Points, in no order, along strands that fork, close into loops and pass close to each other.
In the rows, zero is written as 128.
Two points are linked if the straight distance between their rows is under 105. Some points are linked to none.
q_822: [113  81 167  43 162 121 174 112 100  68 134  61 130 132 148  90 110 114
 138  89  98 163 105 143]
q_997: [ 92  35 201  53 123 109 175 139 115  70 195  92 128 124 164  82  84 117
 156 134 105 125  94 151]
q_21: [161 214  84 164 125 145  91 134 130 148 131 218 151 180 123 117 138 142
  87 195 171 118 162  91]
q_465: [ 83 114 167 113 140 114 153 134 114  91 170  98  99 183 143 107 166 123
 158 146 147 134  87 111]
q_613: [103  80 143 132  89 117 115 157 146 116 178 112 133  92 138 100 126 113
 153 136 129 116 119 158]
q_206: [153  87 101 117 157 123 115 147 126 159  84 124 118 110 119 133 191  94
 144  74  93 131 162 124]
q_533: [ 89  87 165  69 137 104 202 154 121  80 159  82 117 132 158 147 105  85
 152 104 104 125  89 109]
q_789: [ 92 116 122 164 120 116 102 157 129 135 178 128  94 139 123 112 162 120
 153 175 140  96 136 100]
q_423: [ 91  84 145 120  88 105 158 156 130 103 147 112 119  80 138 178  89 107
 137 116 106 135 107 131]
q_588: [ 91 120 114 180  87 130 150 134 169 145 117 139 123 102 119 202 106 102
 113  89  96  93  95 134]
q_263: [158 168 113  88 167 138 116  95 107 109 103 111 134 145 102  69 172 147
 118 114 149 171 145 125]
q_813: [159 151  86 124 179 133 136 101 122 146  83 122 136 132 110 139 168 154
 104 135 125 141 153  92]
q_968: [132 108 146  83 177 124 116 109  91  91 160 108 122 167 172  48 139 146
 155 133 130 182 126 124]
q_64: [115 189 111 138 195 110 105 117 136 135 145 181 113 210  91  92 197 139
 119 209 171 116 132  83]
q_397: [130  52 193  47 122 110 164 147 117  85 161  92 144  90 152 118  66 113
 156 118 102 136 108 162]
q_737: [102 162 118 105 170 131 190 122 149 119  99 119 118 123  98 188 161 126
 123 120 121  98  87  96]
q_99: [141  98 167 127 105 119 105 160 118 107 201 117 161 121 161 109  62 146
 128 168 146 165 123 158]
q_261: [146 144 117 146 166 111  81 131 115 187  91 160 113 155 123 127 193 113
 138 128 116 128 182 131]
q_799: [188 133  88 131 175 156 111 111 106 152  67 122 121 116 106 154 161 137
  99  85 121 150 168 116]
q_609: [161 110 133 119  97 132 124 115 119 138 108 112 164  87 136 111  83 146
 108 119 127 140 152 159]
q_470: [ 96 114 112 155 113 125 140 156 150 149 116 128 124 112 128 171 163  78
 133  89  83  84 114 132]
q_886: [110 166 120 162 133 130 160 109 140 142 134 137 134 129 110 168 120 157
  99 165 156 107 129  96]
q_639: [141 173  89 171 136 131 102 119 137 164 117 181 133 151 116 128 160 152
 114 180 154 117 164  98]
q_795: [114 180 119 160 159 104 104 138 140 149 140 149 105 155  96 121 200 125
 147 153 123 107 112  92]
q_85: [125  77 171  84 140 123 110 149 105  96 182  96 130 137 179  74 130 137
 166 148 115 153 110 145]
q_29: [121 148 110 195  87 141 116 109 145 167 112 156 138 114 125 149 101 145
 108 144 116  91 140 141]
q_438: [128 168  86 224 120 148 100 106 166 183 118 184 118 139 126 162 110 144
 113 133 118  90 132 115]
q_2: [156 159  88 130 170 141 145 115 150 165  64 149 110 112  94 171 173 122
 135  69 100  94 123 109]
q_178: [102  96 196 101  96 110 165 139 108  95 175  93 135 133 138 111  91 135
 143 147 156 141  99 143]
q_408: [113 129 104 115 137 134 183 123 158 127  77 134 120  85 117 207 114  92
 119  54  94  98 111 126]
q_961: [120  92 156  81 126 116 181 113 105 100 109  73 145  99 125 147  91 133
 112 111 118 156 129 134]
q_82: [198 143  74 166 133 189  94  86 129 175  40 167 133 136 124 149 114 152
  89  77 125 142 166 142]
q_653: [103 175 120 128 157 119 125 108 126 109 161 136 129 201 117  68 159 141
 118 205 180 129 130  89]
q_298: [ 82 118 153 139 107 115 127 140 134  90 212 102  98 167 119  96 106 134
 132 188 184 120 114 120]
q_730: [143 107 128 119 130 113  65 147 105 135 146 121 138 137 159  74 144 130
 145 173 109 138 163 138]
q_361: [130  52 181  77 108 112 147 170 142 107 177 116 141  63 155 155  43 112
 152 112  99 118 112 178]
q_200: [103  87 212 108 102 113 130 153 105  79 216 107 124 126 149 107  55 140
 145 164 148 143  96 158]
q_618: [117 142 131  91 144 124 139 135 125 118  92  97 115 110 119 144 165 108
 150  79 121 135 114 143]
q_242: [134 105 141 108  92 141 155 164 128 137  99 112 132  82 147 182 100  84
 143  49  76  99 105 156]
q_401: [198 171  92 111 122 162  87 108 116 133  75 131 153 132 105 108 124 148
  90 112 163 176 159 132]
q_700: [130 140 122 111 144 143 175 106 123 125  71 123 127  76  98 193 133 131
 106  58 111 124 117 130]
q_931: [112 171 127 145 113 134  98 132 112 107 177 155 135 190 127  66 158 143
 104 209 178 127 151 102]
q_409: [105 132 103 168 143  96  95 158 147 164 145 147  85 146 107 124 182 100
 167 153 110  84 136  96]
q_289: [172 168 102  93 189 135  86 100 100 135  82 139 123 154  95  91 193 137
  95 113 142 178 178 122]
q_83: [136 144 113 149 115 107  44 150 115 147 151 161 126 153 139  76 160 119
 137 178 131 142 171 132]
q_534: [ 82 130 146 127 137 106 189 111 138 104 158 117 129 127 117 147 127 139
 111 151 158 125 122 107]
q_23: [133  96 108 196  85 158  90 122 166 179  84 159 108 118 160 155  89 120
 153  77  78  88 128 168]
q_636: [ 95 127 135 147  98 115 159 132 134 120 124 117 131  90 115 184 107 125
 116 109 117 139 100 132]
q_328: [149  67 147 103  89 120 155 127 128 119 116  90 159  66 126 135  93 125
 116 103 100 139 133 154]
q_592: [115  59 159 131  77 121 138 170 157 122 183 129 138  67 150 152  44 104
 150 115  99  89 116 173]
q_957: [116 175 120 107 195 117 160 115 148 121 111 115 117 154  98 147 180 131
 143 125 135 116  94  96]
q_287: [150  99 146  57 141 140 157 135 106  97 107  84 119  95 127 118 149 108
 147  54 117 142 116 151]
q_852: [121 117 145 146  79 122 157 107 132 131  98 126 137  88 120 190  61 140
 103 115 133 140 127 147]
q_304: [165 186  71 205 141 161  99  89 173 185  69 208 136 154 112 156 125 157
 102 125 130 104 126 119]
q_702: [123 131 165  99 117 123 132 104 107  82 153 104 144 178 142  75  92 144
 119 169 180 181 113 135]
q_793: [115 150 120 134 133 116 111 134 144 133 118 118 114 121 123 125 160 115
 156 118 143 131 128 143]
q_154: [141  90 146 137  80 143 135 153 140 144  92 121 127  91 150 183  61 108
 150  79  95  99 108 178]
q_788: [139 172 118 138 135 147 155  92 122 140  77 138 139  92  98 178 132 166
  92 103 131 136 114 128]
q_96: [189 163  78 167 149 182 116  84 148 182  38 188 129 138  95 163 149 166
  89  94 135 114 143 126]
q_577: [134 179 131 126 102 132 122 117 118  99 138 152 139 142 120 128  95 160
 108 172 201 177 122 120]
q_105: [148  96 148 101 132 128  88 154 104 126 135 114 137 109 164  95 138 134
 153 136 113 145 142 162]
q_960: [174 164 119 110 125 137  93 128  97 126 139 123 180 158 144  65 119 137
 106 160 151 165 154 132]
q_718: [102 114 122 165  96 115 134 151 139 121 177 108 106 117 123 141 111 136
 141 170 138  95 119  93]
q_524: [197 150  76 152 119 163  72 110 124 170  69 168 156 140 131 112 123 139
  90 109 132 159 168 142]
q_57: [ 99 132 110 210  91 138 116 152 152 149 174 140  93 134 103 167 111 131
 124 161 132  55 120 104]
q_49: [115  95 138 155  92 135 114 168 155 151 148 126 115  93 158 161  87 100
 161 110 102  80 122 164]
q_238: [118 167 131 121 145 123 119 104 110 123 125 142 131 147 110  81 195 148
 117 148 155 161 134 121]
q_704: [115  84 101 198  98 141 101 142 172 169 123 158 102 118 152 164 102 100
 154 109  83  71 139 148]
q_583: [180 102 101 130 124 158 116 118 111 152  68 113 124  91 130 163 125 135
 119  68  98 140 149 127]
q_428: [123 184 111 124 200 106 112 121 138 143 107 152 109 170  87 127 213 135
 142 146 124 139 106  94]
q_942: [145 165 104 174  83 136  98 119 138 143 140 147 164 133 127 107  97 142
  95 166 147 125 147 127]
q_425: [ 93 167 136 162  96 133 111 134 130 108 185 134 111 166 101 101 120 143
 105 206 198 106 126 109]
q_223: [137  56 153  35 160 137 153 132 105  81 133  78 126  92 150  95 137 103
 140  68  85 156 124 154]
q_314: [140 135 143 134 116 122 101 152 128 113 200 118 154 146 156  74  78 138
 133 178 161 146 137 140]
q_749: [172 106  89 173 120 150 110 124 135 178  81 151 128 112 144 157 135 140
 134  83  95 127 146 121]
q_983: [163 176  80 143 158 134 108  99 122 163  81 170 149 144 103 117 174 153
  93 159 142 132 168 100]
q_477: [167 139 110 146 106 134  93 126 124 150 124 131 171 112 142  98  99 144
 116 145 133 140 160 142]
q_219: [ 73 153 148 138 168 113 147 129 127 109 177 119  92 181 120 123 176 127
 142 163 155 114 112  93]
q_280: [128 118 146  63 184 125 147 103  89  92 133  71 119 151 154  73 140 131
 152  99 110 158 126 124]
q_801: [ 89  96 184  94 130 116 180 120 107  78 165  80 124 170 149  92 128 125
 149 135 139 146  81 129]
q_699: [ 99  92 135 123  94 128 165 172 146 131 124 116 144 101 142 174 121  55
 134  73  77  83 103 145]
q_375: [ 74 103 134 127  97 102 153 150 138  90 172  96  91 101 127 164  92 111
 149 154 127 112 104 102]
q_538: [156 197  94 116 175 129  81  99 106 147  84 191 136 158 100  94 191 144
  93 152 149 157 182 112]
q_482: [111 126 154 116 117 119 118 127 121  79 209 111 130 168 145  56  90 144
 133 184 172 159 111 126]
q_291: [163 112 104 164 140 120  78 143 125 192  92 152 122 132 136 136 167 105
 152 100  84 119 161 128]
q_826: [124 123 135 103 131 119 159 116 112 110 132  95 140 120 128 123 125 144
 121 134 142 158 129 112]
q_501: [ 78  52 197  40 110 107 205 141 111  56 173  96 111 128 148 104  91  90
 163 111 105 129  66 127]
q_452: [147 150 155  98  94 124 133 112 105  89 145 129 161 141 136 102  71 152
  99 162 184 190 132 139]
q_260: [112 151 100 155 144 120 118 111 166 156 101 149 118 120 114 144 160 115
 129 114 147 110 143 144]
q_716: [133 173 124 168 106 154 135  95 127 156  84 154 132 103 126 169 109 163
 105 105 123 108 128 138]
q_168: [116 135 100 138 144 127 162 141 151 157  88 141 117 113 102 166 191  91
 144  81  82  85 111 103]

A piece is all that can be reached along the links. How many separate loops has the piece of each point below (a circle has one, a figure eight two, a Y none), and how many tips (points with one link)?
q_178 | loops 0, tips 3
q_997 | loops 0, tips 6
q_82 | loops 0, tips 4
q_105 | loops 0, tips 2
q_639 | loops 0, tips 4

A fork is a point with three links, a tip a point with one. Leave the first point through the second and follow the links. Name the first fork or tip that comes.
q_401; q_524 | q_29
q_730; q_105 | q_260
q_314; q_99 | q_219
q_533; q_501 | q_49
q_223; q_822 | q_83
q_477; q_609 | q_886
q_737; q_957 | q_718
q_886; q_534 | q_477
q_219; q_465 | q_482

A tip is a point with one link. Name the tips that can be reached along the links from each point below, in the order of the rows.
q_788 | q_886, q_408, q_401, q_960
q_583 | q_21, q_206, q_261, q_238
q_730 | q_83, q_260
q_702 | q_64, q_577, q_219
